Each row is a point on a tangle of strands that fork, close into loops and nearly touch. The rows are in no order.
(in the rows, 128 means zero)
Two points are linked if the straight distance between their rows is under 89.7. Some points are linked to none.
mit: 79	141	98	116	142	138	166	153	99	137	148	141	85	134	111	156	151	133	167	131
vomop: 46	130	98	128	119	148	183	142	89	93	85	146	113	128	73	155	185	113	133	126
kal: 136	130	85	70	106	63	132	143	147	99	81	113	153	134	93	159	140	139	85	144
Rap: 152	163	129	156	164	118	117	118	128	88	90	120	164	148	129	166	103	133	96	162
kuz: 65	113	103	66	87	97	135	146	126	67	49	130	142	153	82	136	202	133	93	148
zunel: 120	110	172	107	144	115	142	155	128	146	103	137	132	164	103	111	195	121	137	122
leg: 151	141	159	175	152	189	127	103	139	123	175	116	110	63	136	140	131	103	129	99
Fip: 32	122	105	122	116	191	161	112	87	72	63	166	81	109	40	196	187	136	108	155
Kib: 125	123	97	131	92	136	115	136	118	159	197	103	98	111	175	90	102	120	183	84
gif: 123	107	149	117	150	115	128	145	121	176	151	135	102	156	142	115	142	142	173	132
Kevok: 89	93	114	92	75	90	149	183	135	93	117	148	110	121	102	83	205	117	137	79
mume: 128	133	144	145	163	175	121	116	108	147	185	125	78	100	120	132	129	136	175	115
nepe: 117	92	141	91	88	73	139	180	152	128	113	141	136	143	108	95	175	115	125	70
zod: 117	143	98	155	124	142	121	119	96	85	132	101	124	90	150	171	119	111	139	133
Medes: 51	126	85	131	120	147	160	145	80	78	87	159	104	132	90	179	170	140	141	148
vak: 156	84	179	120	112	143	110	140	151	154	118	140	151	126	123	94	152	115	154	86
Buv: 149	123	159	161	137	164	111	127	146	111	144	107	128	86	130	138	138	98	133	101
Moso: 153	109	166	112	111	138	138	133	174	146	113	121	161	121	114	101	163	97	111	96
Dobob: 60	107	91	110	99	110	167	184	117	94	124	157	94	122	100	89	197	130	153	92
vul: 128	119	147	87	129	100	117	151	146	113	75	130	148	174	102	116	177	136	122	121
dibo: 157	124	152	110	155	97	109	98	144	202	170	129	107	156	179	112	69	147	127	176
ziv: 173	111	156	142	88	131	96	95	156	198	174	124	144	119	194	54	50	112	120	120
guzi: 137	117	143	181	125	134	107	139	99	129	150	102	125	115	166	118	103	119	170	95
bado: 163	153	175	174	157	180	109	67	157	158	200	129	115	108	208	88	64	121	81	144
tete: 189	122	132	89	89	75	105	134	174	120	89	117	190	132	115	101	119	128	106	99
Bude: 110	144	93	118	135	154	125	101	130	69	92	119	128	96	127	199	136	104	103	169
Vuku: 104	128	91	69	103	90	135	140	136	79	59	123	152	157	74	179	175	144	64	153
Guz: 111	155	96	133	129	172	126	120	119	128	164	104	115	107	167	123	111	115	180	136
nen: 116	96	126	101	110	93	98	141	112	43	59	114	147	112	99	156	171	126	105	127
mor: 133	174	111	132	157	126	121	115	131	81	122	121	111	109	143	205	82	131	77	177
vekeg: 156	160	151	116	175	116	123	87	143	193	145	146	119	178	162	121	65	158	99	191
Piv: 89	107	101	119	91	137	147	169	116	130	163	135	108	98	125	90	166	113	192	73
darem: 80	140	131	137	146	170	170	143	100	117	132	156	79	110	45	162	179	129	153	121
vef: 216	100	180	115	127	91	88	102	170	181	155	119	145	124	155	92	79	140	125	132
mip: 177	150	149	129	136	134	91	101	155	144	162	108	150	124	183	99	65	121	117	141
sog: 133	66	148	133	77	116	129	189	126	169	159	154	131	134	147	55	148	127	175	62
bobo: 206	181	128	131	156	91	94	90	155	123	133	102	161	135	155	112	50	143	75	161
Sol: 56	133	120	127	125	178	160	135	107	71	67	166	91	141	58	220	162	143	91	177
nuros: 36	137	95	154	128	184	155	113	63	85	113	166	89	79	16	157	187	133	149	118
laben: 189	153	147	107	153	82	107	119	152	117	80	104	184	155	90	144	136	151	66	144
las: 140	154	94	134	140	80	122	128	117	93	73	104	182	149	109	158	109	137	85	139
bipi: 102	80	99	124	79	85	106	184	106	67	112	128	127	108	130	109	155	130	161	90
rafog: 125	134	95	132	88	127	122	129	132	137	172	98	119	106	176	118	83	113	161	114
kesi: 155	153	135	179	141	160	93	106	132	118	180	93	115	95	194	131	80	121	138	130
dav: 124	91	139	172	89	166	133	116	110	220	188	141	135	121	157	59	121	125	187	87
vev: 34	115	93	141	110	192	157	108	69	67	86	172	100	76	39	173	186	131	133	139
Vizi: 114	109	95	78	119	79	135	167	132	145	138	138	123	164	145	95	152	136	150	122
lovo: 131	152	140	171	175	146	133	126	112	94	93	128	143	153	137	172	119	125	113	153
busi: 149	102	170	139	129	159	122	118	143	177	150	126	133	112	139	92	142	107	159	99
gubu: 168	120	142	132	109	91	109	99	145	208	151	129	159	149	175	68	49	131	104	136
Dem: 124	140	156	185	178	155	123	130	106	128	129	123	126	131	132	162	134	120	136	131
Dig: 127	161	98	121	143	114	139	132	122	134	134	114	119	136	161	149	92	117	128	147
duv: 187	150	183	147	177	111	120	97	158	164	133	139	141	158	140	139	101	148	66	158
lole: 142	189	134	159	187	140	153	108	139	126	117	136	128	166	142	179	75	148	71	177
kovaz: 125	123	116	135	118	115	104	113	110	186	190	105	95	150	195	87	70	137	173	143
gukob: 127	155	121	82	134	125	144	129	147	84	70	115	150	151	81	193	163	136	62	168
vipur: 185	115	132	115	113	70	82	87	144	205	148	114	161	152	184	52	32	154	118	142
rizi: 171	138	139	115	135	127	114	115	163	98	107	106	169	110	128	146	135	110	101	133
bon: 177	161	79	103	120	45	136	126	144	138	96	98	176	148	113	124	86	144	87	122
Gofe: 126	115	132	191	105	167	120	138	102	142	162	111	128	105	146	99	117	104	193	66
mig: 103	152	93	102	141	129	157	131	139	119	86	120	163	164	131	143	149	109	124	152
gub: 111	148	161	163	172	184	147	133	108	136	119	148	112	144	82	132	179	124	168	120
levin: 47	97	65	116	84	119	152	166	92	75	125	151	96	93	97	130	190	123	138	104
Todeg: 121	155	92	132	142	137	112	100	121	73	112	110	136	94	148	188	101	119	96	168
nog: 106	102	122	162	96	170	131	132	99	188	196	134	117	115	135	49	143	134	220	64
maroz: 106	142	122	127	149	146	138	127	128	123	95	119	168	159	132	130	149	114	145	133
pupaf: 168	158	170	138	175	122	131	114	162	139	105	136	150	170	106	170	127	146	66	160
lavug: 148	122	181	144	158	182	129	90	144	185	170	135	120	123	132	102	142	123	155	129
miv: 166	132	138	124	124	75	146	114	148	195	135	121	165	164	149	91	79	122	100	132
fef: 27	85	91	114	92	132	156	139	72	50	66	164	76	93	63	147	212	133	118	125
nutuf: 159	144	75	95	98	54	127	142	141	126	116	107	179	138	138	114	90	124	104	112
vup: 117	114	127	75	94	69	147	173	157	116	85	120	150	163	89	107	193	126	99	110
dava: 141	141	183	163	195	206	129	85	134	169	170	143	102	131	139	129	135	138	154	150
mevo: 92	98	114	111	114	113	116	121	102	48	48	132	135	115	82	187	170	126	77	149
nifil: 119	89	124	87	114	110	134	161	139	161	148	143	109	139	132	88	168	134	172	105
dedeg: 60	117	75	69	99	103	147	152	134	79	80	130	140	144	109	134	192	126	116	136
nebun: 204	116	131	92	121	57	105	125	160	157	103	113	186	156	112	82	111	161	103	117
fizep: 102	150	95	159	150	150	129	130	84	89	128	132	96	116	133	193	97	128	145	155
Gego: 127	76	128	152	84	105	120	186	112	133	141	129	134	127	146	79	132	125	182	62
sizor: 151	161	119	89	143	115	124	120	157	102	99	117	137	150	105	182	139	137	85	184
Rav: 78	87	98	91	69	68	145	189	131	70	84	143	149	124	107	95	193	126	109	88
bitod: 110	124	117	175	105	186	126	128	89	153	189	117	111	94	109	84	144	132	210	64
Pok: 115	118	114	162	126	112	115	160	93	110	133	116	127	138	155	132	113	120	180	105
vig: 107	150	103	128	145	148	170	141	113	169	177	132	74	134	131	147	123	131	159	135
rativ: 120	114	170	137	154	146	149	141	112	138	118	137	118	142	87	117	178	118	158	115
Mok: 140	124	132	118	128	120	97	129	150	66	84	113	153	111	116	152	155	113	116	131
talal: 137	99	107	81	62	65	129	189	153	111	114	138	155	125	137	80	149	125	131	73
mik: 178	115	169	146	131	151	94	122	154	110	149	110	139	95	148	119	107	114	129	96
Rume: 136	177	136	148	181	189	141	94	153	135	169	133	99	109	161	152	101	121	121	162
ves: 192	159	175	159	154	128	84	54	169	170	170	130	133	126	208	63	29	149	64	175
rolig: 138	137	123	112	154	76	121	144	114	116	98	136	127	174	115	159	130	157	133	168
Maf: 92	105	147	102	105	103	148	161	113	90	95	135	105	125	75	145	194	119	115	104
modok: 134	133	99	151	127	84	124	151	95	131	135	109	134	148	167	127	81	123	143	122
femar: 92	138	111	172	128	177	151	132	92	111	143	131	107	90	95	129	160	113	172	98
duki: 148	128	140	131	120	97	153	140	142	194	136	124	138	148	146	110	113	113	107	111
vov: 63	124	103	161	141	170	144	133	70	73	91	152	99	129	89	189	145	138	152	153
bur: 155	70	141	125	57	125	128	166	146	179	170	147	137	111	163	54	109	119	173	66
toki: 85	140	116	173	158	166	136	139	72	82	126	139	86	114	94	186	126	139	157	140
Vip: 100	151	130	140	162	191	164	117	116	122	153	143	74	80	63	168	162	118	127	122
Folap: 147	100	110	87	69	91	119	164	142	137	144	123	154	120	157	81	109	117	144	86
nale: 114	95	131	157	101	104	105	167	101	98	122	124	145	117	138	109	145	113	170	76
rig: 160	108	118	113	94	98	88	127	146	162	162	110	148	137	193	78	69	137	168	116
Kidek: 80	110	103	118	122	145	122	133	99	73	110	121	115	101	118	147	168	119	163	119
riba: 158	88	154	152	68	150	113	144	146	189	155	128	167	118	175	69	83	106	151	77
rubal: 173	177	107	99	157	90	112	99	154	105	126	106	148	133	144	138	74	144	91	173
tum: 146	133	81	80	97	60	122	150	137	91	91	113	167	139	119	129	135	124	108	124
muke: 175	163	178	162	178	148	111	76	161	158	179	123	110	120	193	104	55	131	73	158
Resu: 185	73	178	112	103	104	105	128	163	192	156	141	144	120	155	85	110	126	133	121
Zibu: 87	116	90	109	129	152	122	119	118	60	93	124	127	92	109	187	149	115	130	156
dulus: 109	138	103	118	111	159	150	132	140	112	112	112	138	92	113	151	149	84	120	107
bava: 81	117	134	114	132	148	136	128	109	60	56	139	101	122	67	211	177	134	92	162
rumu: 126	180	145	141	181	165	147	126	140	104	108	153	102	162	125	213	89	155	95	185
tef: 159	133	151	115	127	130	137	124	175	134	117	109	154	126	128	131	140	99	105	115
Kas: 51	83	117	115	92	99	121	135	83	44	41	153	114	133	77	169	187	147	90	142
deda: 117	184	101	105	145	144	166	118	146	124	133	121	119	134	145	169	95	119	116	176
lopu: 80	131	67	88	101	111	140	147	119	87	79	132	156	143	125	150	153	113	132	148
nabo: 167	131	153	176	124	144	84	123	117	126	169	95	125	110	176	123	89	121	160	112
lim: 208	144	162	132	166	85	109	93	168	169	120	120	168	160	134	105	97	158	58	150
luvo: 138	122	150	107	154	130	119	123	129	166	142	137	125	173	146	120	122	143	157	157
zer: 65	137	112	132	126	166	168	137	79	100	130	155	80	82	34	141	196	124	164	102
fozo: 195	177	128	113	157	90	97	78	163	162	139	106	152	143	159	78	39	149	82	165
buva: 71	136	116	122	114	162	184	142	112	101	85	136	121	128	66	131	207	100	119	119
povum: 163	113	160	173	105	138	107	92	132	204	189	115	124	120	191	79	66	122	125	117
Funo: 105	141	134	114	152	135	150	151	123	109	106	136	110	150	95	179	159	125	118	144
doti: 178	178	126	93	164	124	104	100	168	106	122	115	128	136	136	168	103	159	77	185
tul: 139	98	125	132	91	119	93	134	122	188	187	120	117	138	184	77	84	135	176	102
Pum: 144	95	164	181	109	182	111	96	114	221	212	133	117	109	157	66	104	131	180	99
rezeg: 159	155	168	137	190	142	137	97	145	176	159	151	116	169	153	144	95	146	96	170
kife: 144	129	154	151	148	126	168	131	126	187	160	129	111	130	143	125	114	111	114	111
Tidum: 217	123	173	124	137	82	98	92	177	185	127	127	171	143	136	88	78	159	85	139
lamo: 131	174	132	126	165	173	155	103	148	136	146	129	116	135	144	170	120	119	108	165
vukod: 151	171	160	168	162	197	138	92	145	131	188	128	107	86	152	129	115	106	119	128
linik: 143	152	167	182	171	152	158	105	123	196	176	135	90	123	155	127	90	120	123	136
kuge: 56	104	64	131	91	152	139	138	72	78	119	129	103	75	100	139	164	124	162	112
Belum: 185	120	177	158	120	139	78	68	166	189	174	122	153	125	213	50	28	140	94	150
Dus: 149	129	135	95	166	95	111	135	134	138	114	121	130	167	134	137	125	154	134	153
Domeg: 105	163	131	145	176	182	152	123	133	83	98	153	94	136	99	223	121	141	97	181
Kogus: 178	110	140	92	137	72	103	129	151	149	123	125	148	164	137	118	121	148	124	131
Viz: 164	112	140	125	103	87	113	156	143	116	90	107	186	133	125	103	128	107	122	86
bak: 166	105	122	103	89	74	100	149	151	154	147	118	163	140	165	67	92	132	149	106
bigaf: 101	90	68	104	86	76	117	168	108	65	112	120	154	115	132	130	145	123	142	105
Pelef: 69	117	87	100	131	119	170	177	104	108	126	157	85	142	99	138	176	139	166	120
kobit: 148	133	129	123	145	104	104	107	122	185	168	119	115	163	195	95	63	148	151	157
Dasis: 73	111	120	131	93	152	141	132	86	80	133	140	76	65	37	132	210	112	152	80
neme: 139	134	159	184	138	154	128	94	118	207	193	119	98	123	183	105	79	121	138	120
Ruger: 113	137	159	185	184	194	139	116	98	124	139	147	109	120	94	150	160	132	152	119
gir: 160	98	175	140	150	171	107	80	154	206	183	141	122	123	173	86	115	135	142	139
Koze: 75	151	114	133	155	199	160	123	116	81	89	165	89	114	72	212	149	146	109	184
rad: 191	147	132	82	138	84	116	114	169	143	93	108	187	168	89	119	140	155	78	131

A tip is a point with one link. Name the tips that can be reached along the links from each point below, in the order of the rows.
miv | bado, vipur
gif | laben, Vizi, rolig, Viz
rubal | bon, maroz, fozo
deda | kesi, riba, Pum, bigaf

A piece is two or more points that can be reached from each other along the links. Count, over all rows, the pieces, the separate loops (a circle has one, a figure eight two, a Y none), the forks (points with three links) and the tips (points with one).
pieces | 6
loops | 2
forks | 19
tips | 27

A fork is a point with three links, a tip a point with one. Leave the first point through the second and follow the links. Name the first fork or tip that comes.
kovaz / kobit | duv
leg / vukod | Pok
miv / duki | ziv
vul / zunel | las
gub / rativ | nepe
ziv / povum | gubu
maroz / mig | Vuku
duv / rezeg | tul
